Points, in no order, along strands that fork, close into loops and pass close to each other.
In the rows, 128 means zero.
Two points are linked if the straight distance between their rows is under 215. Some points are linked to none.
z_799: [118 160 153  94 134 189 101 106 115 108 156 202 101 118 122 111 156 129
 152 116 179  98 186 116 133 123 168 106  69 114  83 113 156 178 169 133
 154 125 132 109 127 177 147 134 134 121 150 127 157 177 138  86 137 127
 170 148 119  61 116]
z_147: [110 113  77 193 147  85 156 176 151 207 132 116 138 182  75 121  94  75
  97 160 150 160  89 161 152 127 184 151 109 125 179 179 111 114 141 159
 134 161 128 108 106 117 150 189 127 138 100  97 135  91 151 184 114 135
 111  96 145 152 187]
z_527: [155 133 156 139 181 161 132  77 107 120  95 155 146 147 139 160 157 158
 128 104  97  88 177 124 157 138 131 119 184 120 167 108 154 108 147  67
 125 125 122 122 121 116 139  87 118 136 128 131 132 109 123 125 133 135
 148 155 142 165 145]
z_33: [119  80 121 150 166  94 159  99 139 167 168 154 122 137 175  79 146 144
  91 164  81 151 118 165 111 136 106 178 170 136 157 149 102 119 143 157
 144  86 143 119 145  99 121 179 133 117 119 150 118  47 154 186 137 120
 119 145 117 174 176]
z_882: [153 141  52 145 101  60 135 123 171 140 161  78 145 108  76 104 105 103
 104 136 123 140  96 135 112  98 132 159 123 138 136 202 111 104 155 112
 107 132 150 116  81 133  79 163 138 101 135 112 125 131 112 178 107 111
 104  94  63 129 106]
z_906: [149  65 153 146 113  93 122 178 177 161 137  73 159 129  74 159  92  72
 136 183 144 153  61 156 153 137 160 172  82 121 143 141 175 131 104  84
 106 146 108 129 123 161 151 152 160 118 176  95 172  94 141 166 114 158
 159  90 124 118 174]
z_435: [173 104 101  94  73 101 163 139 162 126 143 108 157 101 161 101  96 107
 155 106 104 167 134 118  93 122 122  85 140 101  95  92 157 120 142 173
 108 102 140 119  85 107 100 104 131 146 141  69 133 120 111 117 145  53
  45  95  88 122  96]
z_807: [111 105  88  77 110 172  91  82  95  91  95 147 140  89 171 159 176 171
 136 116 100 162 156 108 141 140  98  81 128 104 114 107 166 183 124 158
 151 130 125 160 113 140 102  72  91 198 127 133 108  95 128  89 109 119
  87 102 148 106 172]
z_455: [115 100 153 164 139 108 129 145 119 174 103 103 155 165 121 144 110 114
  84 187 175 180 112 133 180  84 129 155 132 134 148 132 100 117 151 139
 132  90  92  81 140  85 128 173 150 122 109 151 132  80 162 199 127 150
 176 177 132 169 164]
z_167: [137 132  79 165 136 129 155 138  77 125 134 127 137 204 139 157 137 119
 115 136 147 129 128 133 143 106 123 158 127 117 187 147 138 115 114 166
 108 106 109  82 115 103 153 205 133 180  99 114 129  95 135 108 139 136
  87 159 160 171 166]
z_975: [126 107 116  95  62 128  93 138 177 154  93 108 160 127  94 193 132 124
 115  99  90 169 129 139  63  97 179 131 128 175 147 157 117 136  95 121
 148 128 118 123 107 117 135 101 134 101 159 137 134 203  82 134 101 159
 102  90  62  85 105]
z_771: [140  87 104  89 120 135 117  79 155  76 115 129 130 133 103 137 122 116
  69 119 144 129 168 129  97  81 149 147 120 126 154 132 114  88 189 153
 103 139 172  80 131  51 133 147 130  81 137 164 158 172  53 178 131 135
 126 148  95 132 137]
z_591: [108 221 172 176 156 154 161  92  88 110 125 129  94 153 149 114 149 138
 137 109 146 135 148  91 164 129  96 156 102 123 112  98 156 140 101 100
 114 118 104 170 103 175 105 130  97 147  77 137 123  71 149 135 127 137
 112 173 176 165 151]
z_128: [171 114 103  59 128 106 138 125 102  77 146 113 166 108 165 179 122 125
 146  94 115 152 183 108 134 140 164  81 100 106 125  85 166 159 178 159
  66 153 170 137  94 104 121 110 123 198 163  89 168  98  99  38 142 123
  50 134 156 128 152]
z_470: [116 152 177 177 190 133 158 158 125 193  89 106 107 130 107 147  85  95
 141 140 146 118 108 146 182 183 103 142 133 133  93 128 141 130 148 136
 130 126 101 118 162 114  88 153 120 123  94 145  69  89 191 172 163 126
 186 154 193 166 115]
z_178: [153  95 126 136 161 133  99  47 134 101 124 117 138 110 182 100 120 121
  96 135 122  49 126 165 155  75  89 107 162 147 133  66 122 112 187 141
 176 170 145 116 177  81 144  76 156 107 146 182 121 137 102 175 114 116
 153 148  74 152 158]
z_981: [220  43 180 155 174 111 124  93 185 140  89 143 169  84 150 128 129 138
 121 124 111 135 175 136 170 184 139  82 172  99  94  81 143 122 195 199
 165 133  72 107 158  98 102  82 116 136 128  71 151  92 132 136  61 161
 115 146 112 140 152]
z_485: [120  82  97  62 130 114  55 139 152 109 115 125 143  98  98 132 106 106
 132 127 130 123  85 143  98  91 132 157  66 155 142 157 139 163  93 136
 136 177 111 119 179 152 174 108 131 118 187 126 117 163 115  88 124 141
 182  89 125  64 107]
z_443: [209  52 176 145 160 107 117 114 175  88 127 110 189 110 106  90 112 117
 156 141  99 119 115 169 143 158 146 117 146 115 115  99 162 127 159 160
 141 111  76  85 140 121 115 117 157 134 152  79 181 100 153 139  96 148
 110 117 132 103 158]
z_605: [168 130 197 169  78 130 161 155 118 133 119 140 131 110 121 113 176 132
 134 151 125 162 128 102 147 167 115 140 188 100  99 117 128 104 113  65
 154  59 108 158 110 127 109  99 151 102 119 127 129 124 150 132 130 162
  85 152 114 155 102]
z_121: [155 150 155 129 147  95 187 142 158 140 102 123 122  81  87  65 103 117
 105 119 117 147 123 119 131 172  94 148 171 138 107 124  92 101 133 113
 171 123 151 146 154 106  53  88 146  76 115 125 111 128 153 151 170 168
 157 170  94 141  68]
z_10: [ 81 186 113 105 127 155 106  91 125  85 156 181  81 100 124  93 121 156
 136 117 171 126 159  94  89 101 132  99  83 118 104 107 116 175 194  86
 124 129 158 111 122 151 106 152  86 110 133 158 143 196 103  99 148 128
 162 172 121 106  90]
z_717: [112 169 126  94  59  97 146 148 109 143 111 118 137 151 144 156 157 161
  90 108 118 170 129  91 107 135 127  60 161 114 161 113 145  90 111 141
 127 138 136 179  69 121 106  76 135 133 132 120 117 128  82 114 128  71
  53  71  71 148 123]
z_939: [160 139  91 121 136  88 145  58 104 127 172 141 141  73 150 118  99 160
 188  69  49 131 147 127  92 206 130  99 127  97  91 137 145 136 173 137
 122 164 151 145 105 161 142 153  82 120 135  94 118 135 107  40 158 105
  99 140 134 125 132]
z_159: [113 137 145 174 167 143 211 133 100 154 144 126  73 192 158 125 129 144
 145 165 107 143 128 134 132 158 101 150 133 132 123 101 147 126  83  88
 131 105 100 149 148 174 136 161 136 148 104 120 111  51 163 115 140 125
  80 151 169 178 154]
z_280: [111  93 136 131 128 183 105 157 124 149 125  81 143 102 130 159 129 124
 164 181 134 130 121 114 175 140 147  94 149 103 112  94 149 159 155 106
 130  98 120 133 142 124 140 128  97 131  92 109  92 120 133 122 107 170
 138  87 130 135 161]
z_411: [130 103 133 110 166 118 100 185 152 135  97  86 140 134  66 137 104 107
 141 161 148 114  76 161 143 146 152 124  79 144 151 127 166 149  85 112
 128 166 110 118 164 161 158 104 146 142 145  90 137 139 155 102 122 149
 177  74 162  97 131]
z_978: [102 167 128  90 181 110 125 146 123 134 104 131 113  91 107  79 122 133
 117 153 123 141 131 111 159 151  91 119 152 122 126 137  89 125 134 103
 158 138 152 147 150 122 100  82 112 111  97 124  95 113 158 131 161 160
 168 143 149 166 112]
z_790: [168 140 176 120 147 185 144 100 145 105 121 190 112 105 129  80 130 116
 132 113 177  98 182 157 127 130 145 130  93 107  61 134 115 147 146 149
 112 128 116 100 165 147 132 109 163  92 127 124 158 195 127 143 135 147
 192 166 129  64  87]
z_69: [ 92 140 119  94 155 154 174 181 109 157 122 138 113 146 107 177 128 132
 175 121 149 158 185  91 143 134 189  94 148  77 122 123  92 109 164 126
 153 120 146 126  95 138 167 139 113 136 100 103 146 146 111  99 138 125
  90 152 120 178 148]
z_233: [139 126 123 117 151 102 123  82 113  87  96 137 119 140 136  98 158 112
  36 121 140 107 134 137 147  84 123 155 136 110 147 167 114  85 195 128
 131 141 141 137 158  82 147 143 124  55 123 172 135 127  59 138 142 153
 155 160 110 168 161]
z_472: [138 130 158 172 192 130 143  90  90 137  78 139 122 103 123 117 113 113
 120  99 129 102 159 151 204 176  75 125 143 132  82 140 137 125 137 157
 135 132 118 112 201 104  91 122 131 141  81 121  97  55 186 154 158 132
 203 189 199 125 119]
z_865: [ 77 139  89 109 115 121 146 167 119 164 143 139 120 169 109 165 143 136
 127 106 139 142 154 101  85 110 171 110 142 121 167 136  83  99 142 167
 140 142 161 110  83 106 170 169  87 120 118 124 153 185  91 111 133 113
  80 115  93 154 136]
z_402: [ 84 108 137 101 100  83  97 144 173 134 153 109 146 160 125 128 121 111
 153 195  96 165  93 171 112 115 177 127 119 174 159 107 116 131 136  85
 153 123 108 143 120 110 151 123 187 116 138 167 146 119 134 194  86 158
  95  89  49 138 185]
z_996: [ 93 127 128 132  91 137 125 157 141 118 143 168  91 165 152 158 144 136
 143 126 172 144  89 125  48  70 105 174 114 167 129 139  83 163  50 121
 100 102 128 118 112 156 143 167 139 140 179 181 127 149 133 113 122 141
 127 150 134  74  51]
z_520: [179  98 109 122 131 167 132 115 127  93 108 137 161  86 139 150 123 125
 135  85 113 107 173 154 153 157 160  94 148  86  79 144 157 140 151 176
 116 126 134  95 146 103 154 120 130 126 107  59 143 137 135  93 131 128
 155 138 146 115 131]
z_668: [ 58 194 149  80 112 143 168 212 153 123 162 151  85 144 162  97 129 144
 108 137 167 133 106 100  87 116 137 122  86 121 119 125 133 151  73 138
 124 124 144 179 107 181 114  95 131 153 174 144 159 151 119 124 146  83
 128 118 132 120 123]
z_277: [116  99  34  79  76 151  70 101  94  90 114 111 113 122 162 136 121 133
  93 107 127 104 126 117 124  51 102 101 123 141 127 169 125 137 134 138
 141 138 156 116 151  68 161 109 118 127 130 155  68 159  67  98 134  70
 124  98 149 124 141]
z_306: [203 100 145 143  81 128 133 114 159 108 106 126 155 118 117  75 123  98
  91 133 110 146  95 160 108 136 146 167 137 130  76 156 109 155  55 120
 129  97 121 119 153 135 140 119 166 102 139 134 166 135 132 134 115 162
 145 105 132 100  72]
z_194: [148 155 113  95 135 107 144 115 113  57 124 148 163  92 128 169 141 170
 155  96 130 143 153  97 125 143 146  73 128  80 142 111 126 126 153  97
  96 147 179 142  79 134 146 100  78 178 155 117 166 149 118  41 144 129
  89 156 146 131 112]
z_290: [108 136 125 166 109 122 112 151  80 169  87 118 145 198 129 144 136 139
  73 154 194 161 138 129 176  85  93 138 122 153 198 132 128 127  94 166
 131 111 104  59 135  79 143 186 144 167  83 121 117  97 148 160 108 112
 129 149 163 155 172]
z_650: [138 182 162 131 135 137 163 171 113 118 114 171 137  83 105 187 132 105
 132 113 144 114 168 102 196 163 166  93 156  82  90 172 125  87 150 117
  70 121 164 147  68 113 112 105 123 170  77 103 168 129 160 100 135 140
 155 192 173 153  93]
z_364: [185 120 149 155 131 121 177 102 117 143 169 120 159  66 157 110 120 110
 169 107  65 153 130 155 117 179 129 135 148  74  79 142 156 112 159 138
  93 110 115 169 115 143 139 155  97 104 126  91 130  79 119  92 162 126
  66 140 143 152 144]
z_122: [122 153 147  84  97 158 145 196 127 121 148 118 134 101 116 150 122 100
 126 167 126 154 111 116 159 142 162  65  84  76 113 138 164 147  79 103
  98 119 129 175 119 165 162  75 119 181 143  95 144 122 114  61 135 123
 108  84 139 102 100]
z_991: [134  91  85  78 126 133  63 131 162  76  94 127 140  89 116 129 103 125
 164  95  97 118  99 136 118 134 106  78 117 126 103 145 145 171  93 152
 167 135  86 125 170 141 139  92 130 141 138 118  98 180 142  72 123 128
 162  97 126  42 102]
z_339: [173 114 149 145  45 132 174 141 160 137 149 122 161  97 140  93 135 124
 135 143 104 174 112 118  88 132 126 134 168 101 115 111 143 112 129 120
 130  74 125 134  87 118  90 104 157 103 161 109 127 128 117 160 157 107
  45 116  68 135 104]
z_804: [140 137 155 113 155 196 151 138 147 162 117 159 101 136 133 144 111 105
 124 132 187 135 165 161 118  93 171 168 117 115  88 138 107 143 120 149
  91 102 112  71 128 141 134 156 144  96 150 145 149 158 118 157 148 149
 181 173 122 125 106]
z_568: [114 193 135 173 183 155 127 110  92 126 150 158  52 183 104 121 133 159
 159 123 139  58 141 128 154 154 154  87  82 149 107 102 110 137 139 119
 140 156 121 120 138 193 133 151 113 153  89 133 104 147 174  93  79 139
 152 122 184  92 106]
z_44: [133  66 149 108  97 116  94  78 154 123 130 136 147 156 192 102 149 164
 114 138  82 136 152 153  94 152 114 124 169 154 160  73 136 115 140 141
 152 112 107 114 142  67 106  87 162 118 148 164 124 112  99 186  99 119
 109  89  78 149 177]
z_224: [111 155 158 135 101 134 106 181 135 184  86 105 129 110 104 150 135 142
 103  88 172 132 188  80 132 134  94 142 143 149 115 137 138 115  55 162
 135 121 137 102 100 121  72  80 141 161 113 112 113 156 155 210 113 110
 176 117 104 104  66]
z_15: [ 67 167 112 108 102 134  98 198 110 142 103  88 113 124  70 182 126 175
 142 129 168 153  85  71 163 110 104  79 105 120 187 117  93 129 122 132
 143 167 137 171 125 131 119  97  93 167 118  93  81 152 150 121 103 135
 126  89 147 127 148]
z_301: [143 140 143 151  98 158 156 176 133 165 116 148  93 183 126 194 124 124
 114 136 184 138 129 125 115 112 149 170 131 132 127 147  96 129  42 136
  96 100 139  82  89 156 149 164 151 145 138 155 138 143 139 142 111 136
 145 153 135 159  73]
z_463: [127 115 192 168 166 164 136 158 153 179 140 104 135 154 144  99 104 111
 176 145 135  85 103 158 110 165 139 186 113 156 123  81 160 161 102 134
 130 130  94 111 138 165 128 148 147 130 143 152 128 150 183 185 150 111
 149 121 131 110 158]
z_264: [102 110  94  83  78 107  95 131 142  76 149 102 110 118 127 113 115 133
 122 162 142 164  78 137  68  47  90 187  89 160 148 153  97 163 127 153
  87 105 146 114 136  87  92 167 165 129 154 156 118 133 104 162 135 116
  93 135 134  97 123]
z_523: [121 176 148  97 113 146  96 161 126 104 145 115 113 117 153  98 125 111
 144 107 181 136 118  91  98 116  96 172  47 111 109 111 172 179 109 121
 101 153 117 180 118 175 105 116 106 142 164 128 124 157 107 124 156 109
 146 121 142 105 112]
z_907: [ 83 148 129 121  93 100 124 166 128 130 119 132 129 166 112 179 106 185
 182 129 129 142  85 102 119 138 141 143 135 132 198 116 103  90  78  46
 134 133 135 162 124 121 149 101 168 116 148 156 111 164 132 135 153 153
 145 119  85 162 138]
z_7: [140 138 106  91 130 114 110  51 129  88 147 146 112  70 132  82  83 142
 167  82  90 134 154  97  99 162 133  86  97  94 103 104 135 156 201  82
 140 159 164 140 121 143 131 118  66 100 151 154 133 180  53  59 159 118
 142 143 125 119 102]
z_138: [131 149 172 146  92 147 103 139 150 141  99 115 163 134 142 103 132 149
 106 106 129 140 157  90 139 145  91 132 159 147 154 103 142 129  88  86
 158  94 115 129 121  95  63  49 162 144 119 135 135 164 139 209 131 129
 173 115  68 123 105]
z_571: [103 119 121 104 100 126 134 159 117 134 209 128  92 129  87 123 116 125
 204 171 141 144  72  83 116 102 120 119  69 102 161  96 132 131 166 120
 127 113 137 173 113 187 121 173 130 145 158 114 103 112 132  91 151 102
  51  90 105  82 118]
z_972: [126 109  55 101  96 123  75  98 128 117  88 101 126  87 131 115  94 133
 103 108 130 104 115 122 123  37  72 167 135 177 135 159 103 115 138 129
 159 139 159  92 192  62 133 118 147 116 126 151  76 178 104 145 101 109
 165 143  88 114 141]
z_921: [113 150 111  95  67 105 124 163 143  74 124 131 116 107 156 141 130 112
 116 139 163 166  97 132  61  67  91 186 120 157 110 141  76 140  90 138
  67 125 137 152 146 117  95 140 139 125 165 162 168 160 137 110 134 155
 139 159 131 114  69]
z_381: [156  89 150 104 102 161  90 102 154  81 159  99 130  72 149  81 117  79
 158 155 128 127 121 133 139 112 104 174  56 103  81 115 161 152 174 165
 125 121  96 156 201 128 138 161 114  83 147 139 121 129 107 155 146 155
 132 130 108  79 159]
z_834: [115 140 155 143 137 171 197 197 100 145 165 124 118 108 104 159  90 131
 180 136 120 130 112 111 167 168 144  69  89  84 110 130 153 120  68  74
  95 130 170 188 119 184 180 101 101 167 123  99 127  99 106  54 154 142
 131 126 210 109 104]
z_875: [107 131 103 100  68  61 139 143 123 171 106 102 163 139 126 137 158 114
  74 122 108 208 147 113 118  99 115  79 167 147 167 136 118  92 137 110
 155 125 143 148  90  80  95 106 123  96  96 103 116 123  62 131 117 142
  56  82  45 151 112]
z_392: [ 72 115  97  85 113  84  94 145 120 137 154 126 126 173 124 140 113 159
 153 181  97 152  93 130 125 111 151 140 122 139 208 125  94 112 144  75
 135 135 136 148 125  95 159 132 155 113 138 171 107 134  91 143 129 141
 104 108  96 189 206]
z_230: [108  97 141 128 101 120  88 146 154 162 113 103 145 187  91 170 150 122
 155 140 116 123  92 146  97 114 177 108 145 179 165 113 116 131 114 120
 148 140  96 117 102 127 144 131 164 121 133 138 141 170 130 156  59 138
  91  63  71 101 140]
z_400: [ 86 142  82 100  82 190 100 127 119 114 146 140 103 126 171 151 129 145
  78 124 147  97 134 120 122  51 132 126  94 131 113 168 121 151  71 133
 111 133 162 128 141 122 160 110  98 122 152 170 110 163  74 128 140  91
 176 110 154 123 110]
z_217: [106  78  77 147 173 111 183 141 143 203 185 162 127 120 136 131 105 135
 163 181  94 169  99 150 130 157 103 154 162 117 173 148  75 105 150 122
 113 107 147 129 114 130 133 170 118 131 127 125 100  65 147 142 170 130
  87 141 139 176 170]
z_466: [ 75 208 175 131 118 168  95 122 100 103 116 169  98 129 153 118 183 152
 121 128 170 122 147  86 143 104  69 162 112 134 135 134 130 112  77  99
 117 111 120 157 109 164 110 110 122 138 100 187 125 144 126 175 114 140
 157 163 140 131 129]
z_644: [181 123 153 167  90 128 139 143 112 150 100 124 156 113 108 131 170 101
  83 116 116 130 129 139 154 164 142 168 172 108  85 170 121 104  84 107
 126  96 107 138 120 120 152 128 131  83 108 126 144 123 137 120 131 155
 149 121 143 153  92]
z_399: [125  87 102 112 140 144  85  99 107 101 150 130 131 135 127 132 139 144
 167 106  70  82 109 128 113 152 133  78  98 152 134 117 189 187 104 141
 171 146 101 134 173 169 157 129 110 170 154 107 112 114 146  30 134 108
 113  76 158  63 136]
z_325: [143 126 100 146 115  51 138 131 142 164 131  82 150 128 111  99 146 100
  49 148 109 168 116 122 133 112 143 137 177 134 149 165 107  95 162  99
 156 104 135 122  93  94  99 138 134  97 117 111 126  99 105 153 124 154
 113 109  54 161 111]
z_213: [111 110 121 132 118 144 149 184  98  83 153 122 104 156 100 183 144 158
 152 101 124 111  78 118 112 148 135  89 107 123 142 129 148 153  83 154
 120 137 118 164 152 176 174 153 115 196 148  82 127 106 169  38 112 128
  93 104 182  59 117]
z_924: [111  97 148 124 114 107 153 113 127 171 124 147 138 184 163 119 148 171
 100 124 113 172 145 149  91 142 121 153 179 145 165 109 119 118  89 168
 147  85 153  99 117  86 130 143 163 123 120 119 136  81 138 176 146 104
  97 112  95 169 166]
z_950: [ 97 155  66 142 119 159 122 108 111 148 140 168 101 117 161 141 112 140
  98  94 145  89 133 133 118  88 113 129 126 147 111 179  89 140  95 153
 119 133 169  86 138 121 159 178  95  95 115 146  97 173 114  93 147  98
 186 157 138 136  75]
z_990: [119 154 116 132  99 140 100 123 140 120  91  97 126 106 155  78 116 136
  92  99 140 118 135 104 124  73  63 183 136 172 128 137 115 136  91  93
 146 119 138 112 184 109  66  78 157 130 112 169 106 173 102 189 100 152
 199 154  92  95  81]
z_157: [123 172 140 104 113 128 117  74 124  64  99 143  95  77 152  83 165 115
  68  92 139 106 158 122 120 106  81 145 129 109 101 148 128 100 138 137
 126 137 155 169 167 116 120 112 104  57 112 168 153 165  76 125 115 139
 158 164 109 145 113]
z_451: [117 184 112 103 145 102 164 140  92 102 135 208 117  98 128 148 144 132
 136 130 124 140 179 122 137 187 159  56 153  98 102 166  80 104 170  97
 109 155 181 150  94 134 154 108 104 143  91 114 170 161 143  32 143 136
 132 188 153 150  88]
z_49: [152 135  99 139 119 120 164 147 130 157 121 112 140 109 129 132 110 151
 159  89 123 133 140  96 132 171 128  57 157  99 111 104 145 125 117 164
 142 136 162 119  88 136 107  96 107 163 101  34  90 114 153  95 128  76
  91  79 113 120  91]
z_859: [108 117  99 127 186 149 118  59 121 140 154 167 102 127 158  85 129 110
 127 164 117  83 133 180 138 102 156  97 142 145 100 116 101 137 211  99
 159 138 121 121 157 139 144 151 118  64 123 140 115 123 113 100 136 139
 157 131 129 142 152]
z_567: [116 148 159 215 166 109 170 127 125 184 118 116  89 175 103 106  99  89
 147 154 127 116  90 163 144 171 107 147 139 170 117  99 106 113  89 106
 127 116 111 140 132 136 112 147 139  96  79 157  95  78 181 130 136 127
 137 136 194 160  94]
z_767: [141 142  69 122 151 129 165 129  87 114 158 106 134 173 157 141 143 132
 100 122 112 132 170 118 109 119 149 117 120 123 130 121 153 139 153 165
  85 143 128 122 110 105 129 159 118 187 127  78 140  76 112  88 153 115
  54 130 146 165 170]
z_189: [175  84 174 174 160 125 133  86 167 119 144 106 176 138 137  78 101 113
 163 129  85  97  99 176 125 153 127 178 148 139 122 100 137 127 140 132
 127 125  97 112 137 121 127 131 151 114 156 151 169 105 157 197 130 120
 145 135 126 117 157]
z_814: [ 96 143 118 146 143 117  85  86 145 138 175 105 115 140 143 123 109 163
 151 129  94  66  95 123  89 114 103 173 127 170 182 127 126 124 145 126
 118 141 139  99 106 120 116 178 116 100 143 197 102 157 125 182 125  71
 120 122 123 148 155]
z_371: [175 141  91 190 138  70 128  88 128 122 159 117 139 130  90 117 123 100
 145 107 110 104 110 154 118 147 126 157 137 122 120 192 123  93 162 110
  87 141 111 114  90 145 123 200 118  87  96  89 140 119 132 129 121 119
 124 118 124 119 100]
z_61: [109 134 155 163 127 152  95 149 139 148 140  97 120 112 155 108  94 113
 186 117 151 118 104 126 100 122  69 213  77 151 130  93 147 165  80 116
  99 143  97 145 145 161 119 147 101 101 145 143 100 157 142 168 151 126
 170 135 155 120 142]
z_846: [166  75 124 165  77  80 111 152 156 153 128  55 199 101  84 174 103  88
  92 143 154 155  93 133 152 129 139 189 146 122 105 153 124 111 115 104
 131 128  90 124  99 136 101 150 156 109 162 106 162 121 137 182  83 185
 176  90 111 119 158]
z_281: [124 115 116  54 106 130  95 118 121  69 182 104  95 101 150  80 116 110
 122 154 128 130 118 126 112  96 127 167  60 120 111 129 139 152 183 169
  95 124 141 121 152 102 126 171 127  95 150 151 116 110  87 147 161 101
  99 143 155 122 157]
z_274: [132  84 117  99 134 159  89  79 109  83 145 122 125 165 161 107 151 133
 123 145  88  83 125 161 107 104 135 132 107 167 134 108 178 152 117 132
 152 125 113 126 164 141 166 120 145 114 165 164 116 116 105 112 143 108
 109  80 149 100 186]
z_171: [166 110 157  79  74 175 123 162 168 113 143 138 148 107 141 104 125  72
 103 136  98 153 106 141 113 118 145 133  89 105 105 140 167 179  65 118
 121  93 112 146 153 128 167  81 147 129 164 127 162 146 114  96 136 131
 129  87 123  80  65]
z_677: [104 139 117 136 127 101 142 148 137 122 165 124  88 155 100  92 135 121
 176 199 145 136  60 127  98 101 118 152 111 152 133 130  96 129 118  98
 134 109 117 150 121 175 117 174 145 116 132 134 114 126 163 126 121 134
  69 106 106 109 121]
z_903: [147 123  85 178 180 104 120 130 153 191 154 117 115 166  82 138  78 102
 135 124 122  84  78 174 127 132 167 169 109 148 158 176 105 133 125 149
  96 167 130  92 116 155 138 194 126 131 124 106 122 131 153 158 102 118
 152  95 142 126 128]
z_754: [117 171 159 140 145 126 138 170 106  96 153 161  76 169 102 132 143 148
 162 103 179  91 119 119 107 145 124 123  57 145 108 123 134 152  83 141
 113 157 108 145 138 216 145 141 123 175 147  94 132 127 171  69 111 125
 133 118 174  48  69]
z_815: [147  81 114 186 143  54 182 189 132 161 107  97 171 171  67 138 129  99
 102 159 137 144  98 148 169 181 185 119 148 130 141 140 148  73 139 138
 169 144  92 135  94 144 137 142 164 130 123  79 139  85 164 135 110 147
  98  98 131 161 197]
z_369: [110 163 133 135 111 145  90 138  91 121  87 121 127 122 123 157 180 144
  88  89 148  94 165  92 153 136 109 110 147 133 119 169 151 109  65 186
 129 136 140 119  99 134 107 103 123 212  85 100 127 111 167 157  95  86
 141 117 133 101 102]
z_585: [ 69 160 135 103 137 121 100 164 130 129 118 124 136 121 108 130 120 192
 172 135 125 131 100  85 129 160 110  98 142 141 179  89 108 124 103 100
 175 156 140 158 126 142 119  64 120 145 139 136 104 153 163 130 149 135
 140 113 130 152 163]
z_510: [153 110 145 131 146 134  90  53 117  86 114 139 153 146 180 131 169 174
 144 110  72  83 150 132 100 165 105 124 173 155 161  70 171 121 137 106
 146 145 110 124 128 125 128  91 134 139 148 163 127 133 131 122 122 115
 103 110 119 142 175]
z_713: [ 99  99 132 109 182 174 141 174 106 146 133 123  99 143 103 180 112 146
 204 141 156 129 156 106 184 135 181  90 125  96 131  75 139 159 168 119
 136 110 143 117 127 158 148 150 121 161 100  82 129 105 135  86 101 154
 119 132 171 137 173]
z_263: [102 130  93 151 174 145 134  66 136 155 147 160 104 139 133 132 102 151
 138  90 106  80 122 146  83 119 131 153 138 154 161 160 111 114 135 153
 134 135 151  83 120 134 150 213  89  82 133 172 109 163 123 128 166  88
 150 169 143 149 138]
z_778: [119 105 157 151 169 123  86  97 106 156 102 114 166 127 148 146 125 109
  97 153 150  96 128 154 199  64 111 116 165 153 168  81 110 108 182 143
 139 148 125  74 156  56 132 118 147 117 127 156 118 106 151 190 137 120
 184 192  95 154 160]
z_319: [140 115  98  92  87 118 127 107 163  99  97 120 152  81  98 154 123 115
  82  98 100 143 159 119  63 115 146 127 151 135 143 153 115 108 147 123
 133 120 151  96 128  78 139 116 105 107 135 133 153 210  81 127 117 135
 109 129  56 116  79]
z_505: [168 160 123  95 120 128 122  55 147  46 124 174 113  76 165  54 145 115
 119  98  97 137 166 121 134 153 107  86 116  78  81 119 138 152 150  98
 138 128 140 162 132 132 109  69  92 119 106 143 154 155  71  88 105 141
 129 136 121 115  92]
z_262: [131 187 170 154 220 142 135  90 113 111  75 157 127 146  92 133 147 138
 111  95 143  74 174 136 165 129 143 141 130 149 117 148 131  86 115  97
 125 159  98 118 129 171 125  87 142 127 114 162 154 127 136 152 123 146
 187 168 178 129 141]
z_725: [160  73 181 171 196  85 171 147 132 178 107 129 153 146 118 124 156 117
 109 157 101 130 139 169 146 199 169 121 200 145 103 112 120  93 169 135
 177 121  85 119 124 115 129 107 157 138 129 118 139  67 192 156 115 139
 127 133 134 170 153]
z_974: [131 170 128 141 155 140 104 105  70 127  90 141 121 114 142 111 144 129
  61 103 156 104 194 126 211 113  87 117 129 119 103 172 152 125 112 189
 121 124 138  88 139 108 108 144 127 188  76  89 119  71 172 154 139  94
 170 196 152 122 135]
z_336: [ 80 117  93 102  81 109 131 160 118 147 197 118 100 160  90 159 119 145
 170 121 127 159 119  88  92  83 153  67  95 115 172 111  87 104 180 169
 122 141 163 141  83 137 142 172  94 139 155 119 123 142  81  99 134  86
  37  90 104 110 121]
z_525: [125 108  90 127  80 175  77 159 111 134  95  74 146 114 113 188 146 103
 116 160 163 136 107 124 150  78 125 130 120 125 121 155 137 153 115 120
 101 117 104 124 152 112 134 134 118 127 104 104 106 150 116 127  91 165
 149  87 124 106 114]
z_734: [121 174 165 181 200 130 117 121 100 107  84 159 104 141  71 164 164 136
 163 107 149  50 164 131 184 178 152 106 137 149 106 130 142 104 147  92
 129 149 134 131 106 163 118 122 132 129  66 147 114 139 169 104  75 165
 169 145 185 121 110]
z_887: [204  86 170 152 205 119 164  79 146 140 101 179 126  99 158 109 165 140
 121 137 120 140 157 138 154 200 129 110 170 114  82 108 108 114 210 139
 148 140  80 148 171 117 101 102 116 128 128  92 141  60 159 128 111 167
 132 167 145 147 122]
z_407: [124 152 125 161 131 135 205 133  83 160 162 140 115 113 167 113 134 108
 139 136  96 161 137 152 114 171 114 119 148 106  91 128 115 113  81 114
  92 107 136 176 132 149 146 140  97 120  90 115 128  68 134  56 167 116
  94 144 179 167 109]
z_632: [ 69 202 132  87  81 126 120 153 114 103 130 114 102 165 173 159 158 183
  85  99 145 134 133  86  82 114 123 114 123 126 149 133 149 129 101 166
 112 143 143 173  99 124 108 101 121 172 140 159 130 143 112 136 127  57
  97 109 128 147 138]
z_857: [160  92 185 178 166 150 152  35 161 114 125 154 146 153 176  66 115 109
 127 123 107  75 119 163 128 114  97 150 167 145 141  84 102 117 157 120
 139 135 118 126 175  91 116 108 154  76 144 198 156 113  94 187 128 136
 163 166 114 137 125]

A tip is a point with one link. Name the tips that can be reached along the links from each point below, in the order of the rows.
z_996 | z_121, z_15, z_381, z_466, z_814
z_527 | z_217, z_846
z_725 | z_650
z_69 | z_677, z_525
z_644 | z_834, z_49

A fork is a point with three links, a tip a point with one. Leave the first point through the second and follow the links. Name the first fork or tip that comes.
z_194; z_128 | z_189
z_159; z_567 | z_814
z_281; z_264 | z_7
z_263; z_950 | z_159

How many points has the smallest loop of links through each point below? Write none if it is on no loop.
z_274 | 9
z_147 | 18
z_369 | none
z_451 | none
